The views of a scene show one set of named points, each view turned or mirrored, shifted and resized as a whole, with a little noise and some points left out.

Scene 1
View 1
(119): [ 12 -11  -6 -17  12 -15 -10   7  -7   9 -15  -6   0  24  36  -1  30  49
  -1 -10   6  35   2]
(73): [ 11  -8   0   7  18 -13  -1   6   2  16 -10  -5   0  -5  18   8  -7  -3
  -5  -5   3   2  14]
(76): [ 10  -7   9 -17  -7   4 -27  -7  -2  22  -2  27   5 -17   2 -14  -4   9
  -7   2   6  12   2]
(37): [ 17 -14   7 -15  -7  13 -28  -7   1  17   8  27  10 -26  -6 -16 -10  -1
   5  -3   8   6  -6]
(78): [ -4  -6  32 -14  25  20  -7  15  -4  27  10   3   3 -12   3 -20 -36  -6
  -8   1  -3   5  -9]
(225): [ 15  -6   5   1   9  -1 -17  -4  20  12   5   6 -18 -18  19   5  -3  17
   2 -14  -3   0  23]
(126): [  8   0   7   6  11  -6  -4   7  14  22  -5  10 -25 -23  24   6 -22  -1
  -6   5 -11 -20  43]
(61): [ 30 -32 -10 -12   4 -10  -8  -1  -7   0 -11  -4  17   7  18  -4  22  26
  17  -5   8  22  -7]
(229): [ -2  16   1 -11   6  -8 -24   4   5  26  -6  15 -22   2  31   2   8  33
 -19 -10   3  18  22]
(98): [ 17  -6  -1 -17  -3   4 -11  14  -7  21  -8  21  -5 -11  23  -9 -10  16
   4  10  -1   0  18]
(298): [  5 -10  -6 -15   1   9 -35  -5  -6   9  18  15   0  -3   7 -21  15  13
  15 -14   6  13  -9]
(114): [  9  -8  20  -6  30 -15  13  16   4  21 -25 -18  -1  12  33  11  -6  31
 -22  -2  -1  25  11]
(238): [  6   5  27 -20   5  29 -26   6  10  31  14  26  -7 -29   2 -14 -32  10
  -9  -8   2   9   0]
(170): [  2  17  -1  -7   7   7 -30   6  10  25  10  16 -22 -10  23   2  -3  19
  -7 -21   6  11  14]
(58): [  5   0   8  -8   7 -12 -11   2   1  23 -15   8  -8   0  23   1   3  22
 -17   0   1  14  18]
(15): [ 20   1 -16  -1  -1   0 -10  17   8  15  -2  17 -28 -19  37   6 -11  13
  13   1  -7 -21  46]
(218): [ 17 -16  16 -18  13  -8   0   7  -1  18 -21  -3   8   8  24  -1   4  39
 -13   1   3  30   0]
(310): [ 21 -12  -7   7  -3 -23 -11 -10   7  15 -19  11   2 -15  12  12   6  -1
  -7  -1   7   2  23]
(23): [  9  -4   6 -13   8  -2  -8  12  -3  21 -10  10  -6  -4  24  -5  -7  18
  -6   5  -1   7  17]
(289): [  2  -1   7  -6   1  -3 -21  -2   1  24  -2  22  -9 -16  10  -9  -7   1
  -9   5   0  -3  19]
(158): [ -1  -2   5  -6  15  -9 -17  -1   1  16  -1   1  -9   4  20  -4   9  18
  -8 -10   1  15   9]
(294): [ -1  17 -10  -5   9  -3 -36  -2   9  18  10   8 -20   5  27   5  21  31
  -6 -34  11  25   6]
(311): [ 12  -3 -11   3   1  -4 -28  -9  15  10  10  13 -17 -17  15   3   8   7
   7 -17   2  -2  20]
View 2
(170): [ 17   2 -27 -25  -4   0  23   7 -18  16   8 -21  22   2   0 -11   1  30
   9 -12 -27  22   2]
(218): [ -3  41  10  -3 -26  -5  16  -4 -14   3 -29  -6   9   5  22 -10  11  29
   8   4 -18 -15  14]
(114): [  8  45  18 -12 -25  -9  11  10 -27   4 -13 -15  -2   4  33   9  11  37
  17  14   4 -10  17]
(294): [ 21  11 -38 -39  -5  -2  32  10  -7   3  -5   1  26  -9  21  -9   8  23
  12 -12 -38  19   0]
(289): [ -7 -13 -11   6  -9   2  12   2 -23  20   7 -13  18   3 -10  -2   6  36
 -13 -10 -15   8  -1]
(298): [ -3   0 -28  -4  -6  -3  39   7 -15   5 -19  12  30  -1 -19 -18  -8   4
 -10 -15 -40   1   2]
(73): [ -1  15   6  -1 -13  -3  16  12 -34  23   2   0   8 -12   1  17   9  19
   3   2   2   6   2]
(78): [ -2   8   6  10  -1  -3  18  27 -42   9  -6 -25  27  35 -35 -13 -12  27
  -7   5   8   1  26]
(310): [ -9   2   0   9 -18   9   7  -6 -17  32   3   9  12 -25   7  11  24  21
  -2  -7 -11  10 -10]
(61): [-10  38   0   5 -26  -6  32  -7 -14  12 -36  25  10 -21   4  -4   4  -5
   1  -5 -33 -17   1]
(76): [-14  -3 -10   9  -7   6  13  -3 -13  17 -13  -6  30   9 -15 -22  10  27
 -14 -12 -25   4   4]
(15): [  9  -3 -14   0 -22 -10  22 -17 -32  39  30 -30 -15 -22  -8  16 -11  30
   7 -18 -25  10 -18]
(229): [ 10   6 -22 -28 -11  -7  18   0 -12   6   1 -20  12  -1  26  -5  11  47
   5  -9 -29   9   1]
(119): [  2  42  -9 -25 -24 -17  33  -4  -8  -6 -34   9   4 -12  37  -2   7  22
   7  -3 -38 -19   5]
(158): [  6   9 -14 -11 -13  -4  25  12 -19   1  -7   1  16  -1  13   3   4  28
   1  -2 -18   0   6]
(98): [-11   8  -4   4 -15 -12  19 -13 -26  26  -3 -25   3  -1 -13  -6  -3  31
  -8 -13 -27  -3  -3]
(126): [ 10 -11  -4  12 -19   3  10   1 -35  31  35 -28  -5  -6  -6  19  -4  41
   5  -6   0  12  -6]
(238): [  9  -2 -13   7  -4  12  13   8 -23  17   3 -37  36  34 -35 -36  -9  32
   2  -9 -16  17  18]
(58): [ -1  11  -4  -8 -16  -4  13   1 -17  10  -5 -11  10  -1  19   1  14  41
   0  -3 -16   0   4]
(37): [-14  -3 -10  18  -5  11  17  -1 -18  26 -12  -1  36   7 -36 -26   3   9
 -12 -13 -25  10   4]
(225): [ 19   4 -17   6 -23  12  20   1 -20  20  15  -7  11  -9   0   1  -4  21
  15  -8 -18  13  -2]
(311): [ 12  -8 -27  -1 -14   9  25   2 -17  22  13   6  18 -19  -5   3   0  13
   6 -15 -27  18 -10]
View 3
(294): [  8   1 -15   3   0 -21 -27   6  -7   8   1   7   0  11  12  26  20   2
   0  15  11  -8  -1]
(23): [  2  -7  -7  -1 -10 -16   4   4  -8  10  -3  -4  -2  -8   3   5   6   8
  -4  11  -5 -10 -11]
(37): [  7   2  21  -3  -6 -19  -4  -6  -6   1 -15  -1  20  -5  10   3   3 -12
  -5   6  -9  -4  -5]
(229): [  5  -7 -13   0  -5 -17  -9   8 -10  20   8   3  -4  -1  10  19  18   7
  -2  18   9 -12 -11]
(225): [  4  -1   4   2  -6 -23  -6   2  -2   6  -1   2   9  -8  -3  22  11  18
  -5  17  -6 -14   1]
(58): [ -4  -6 -12  -4  -5 -18  -3   8  -5  16   1  -4  -1  -8   7  10  12   5
  -3  16  -1 -15 -11]
(238): [ 29 -13  20 -17 -12 -24   3   1  -4   9 -14   7  13  -5  10  11   4  -2
  -7  11  -4  -2 -12]
(114): [ -6 -11 -34 -15 -12 -26  -4  16   7  17  -5 -11  -8  -9   1   2   7  20
   0  15 -10 -18 -12]
(289): [  3  -7  10   0  -3 -13   5   4  -8   8  -4   1   6 -14   1  12   9  -5
  -8  17  -2 -12  -8]
(73): [ -6  -6 -12   2  -4 -17  -4  10   4   4 -10  -1   4 -12 -12   8   4   5
  -7  17 -13 -15  -4]
(76): [  3  -1  13  -6  -5 -18  -2  -1  -8   9  -7  -3  13  -7  14   5   8 -11
  -4   9  -3  -8 -10]
(119): [-14   6 -33  -1  -9 -23 -19   4  -6   8   1 -15 -10   6  18   2  15  13
   6   4   3 -12  -4]
(218): [ -9  -2 -21 -14 -13 -26  -7   5   0  15  -5 -15  -1  -4  15  -3   8  12
   3   6  -7 -13 -11]
(158): [  0  -4 -11  -5  -3 -20  -9   8  -3   3  -5  -4  -3  -4   6  13  14   3
  -2  14   3 -13  -2]
(311): [  2   4   7  11   0 -18 -12  -1  -6   0  -1   6  11  -4  -3  24  13   6
  -6  16  -2 -11   4]
(298): [  6   7   7   1  -4 -18 -14  -5 -10 -11 -12  -4   5   5  14   9  13  -9
  -1   3   4  -4   4]
(15): [  6  -2   2  23 -10  -9   9  -4 -15   9   8   7   0 -10 -15  20   4  25
 -11  15  -8 -10  -5]
(310): [-17   4  -1  11   1 -16  -7   4  -2  13   0  -1  14 -14  -5  10   7   1
  -7  18 -13 -18  -6]
View 4
(15): [  7  -8 -26  -8   0  -6  18  -7  -7  -5 -36  33 -26  29  -7 -17 -26 -33
 -19 -33  12 -19 -37]
(61): [-20 -41  27   9  33 -43   6  -9   7  15   7  -5  21  27  -1  11 -32   4
  14 -39 -31 -13   2]
(114): [-41 -37  31   7  -7 -52  12  -3  -5 -38  15  17  10  31  25 -32 -22 -47
  17 -22 -38 -38 -33]
(78): [-14  10  17  25 -32 -26 -10  -9 -32 -17  13 -10 -32  -8   9 -15  24  -7
  13  -6 -51  -8 -44]
(310): [ -7 -32  -3   7   2 -25 -15  12  15 -16  -1   1 -12  36   3 -29 -33  -8
   5 -29  12   2  -6]
(170): [ 20   5  -1   2   2 -15 -23  31 -31  -3  -7  21  -6  18  11 -16 -28 -34
   1 -20 -29 -23 -36]
(126): [ -2  -2 -19   4 -23 -17   3  -9   2 -23 -25  18 -38  21  10 -39 -15 -37
 -14 -14   9 -12 -39]
(23): [-10 -13  10   0  -8 -19   7   1  -6 -15  -3  10  -2  30   4 -14  -9 -19
   8 -25 -20 -22 -39]
(73): [-16 -34   3  17  -1 -31  -5  -6  -3 -21   7   6 -17  13   6 -34 -22 -22
  -5 -27 -14  -8 -22]
(298): [ 21  -1  14  10  22 -15 -22  11 -10  31   3 -11  11   8  -1  10 -15   6
   3 -23 -42  -7 -22]
(58): [ -7 -17  16  -1  -5 -24  -7  16   2 -19   4   8  10  37  15 -25 -19 -27
  11 -22 -18 -23 -36]
(76): [  6   4  12   5 -10 -13 -21  23  -6   0   1 -11  -5  30   2  -1  -1  10
  24 -17 -19  -4 -23]
(238): [  7  33   5  10 -32 -16 -20  23 -44  -4  -8   3 -33  12   6   2  10  -6
  26  -4 -37 -12 -32]
(37): [  7   7   6  13  -8 -16 -23  14 -17  11  -1 -15 -22  15  -5   9  -1  22
  22 -18 -21   7  -9]
(289): [  7   1  -1   4 -15  -8 -16  13   1  -9  -5  -3 -14  25   6 -22  -5  -8
   3 -16  -8  -5 -37]
(294): [ 27 -10  10   1  28 -21 -33  41 -22   9   4  18  22  22  17 -16 -48 -39
   0 -26 -38 -28 -29]
(98): [ -5  -7   3  -5  -9  -9  12   0  -9  -6 -12  12  -8  33  -8   0  -4  -4
   8 -30 -12 -17 -36]
(158): [  1 -15  16   8   8 -27 -15  10  -1  -3   7   3  12  20  18 -22 -23 -27
   1 -19 -33 -21 -34]
(225): [  4   0  -5   7   2 -33 -10   5  -6   2 -21  12 -19  20  16 -18 -34 -34
  -1 -13 -11 -16 -15]
(218): [-31 -26  37   1   0 -45   8   5  -2 -16  11   5  22  40  16  -5 -19 -20
  30 -25 -38 -32 -21]
(229): [ 12  -7  10  -9   2 -15 -15  33 -10 -13  -2  20  19  39  17 -24 -29 -41
   6 -23 -23 -34 -46]

Which points are out of place in each view (at most two, in the order of its rows)? Write none if all are in place.
view 1 => none
view 2 => (238)
view 3 => none
view 4 => none
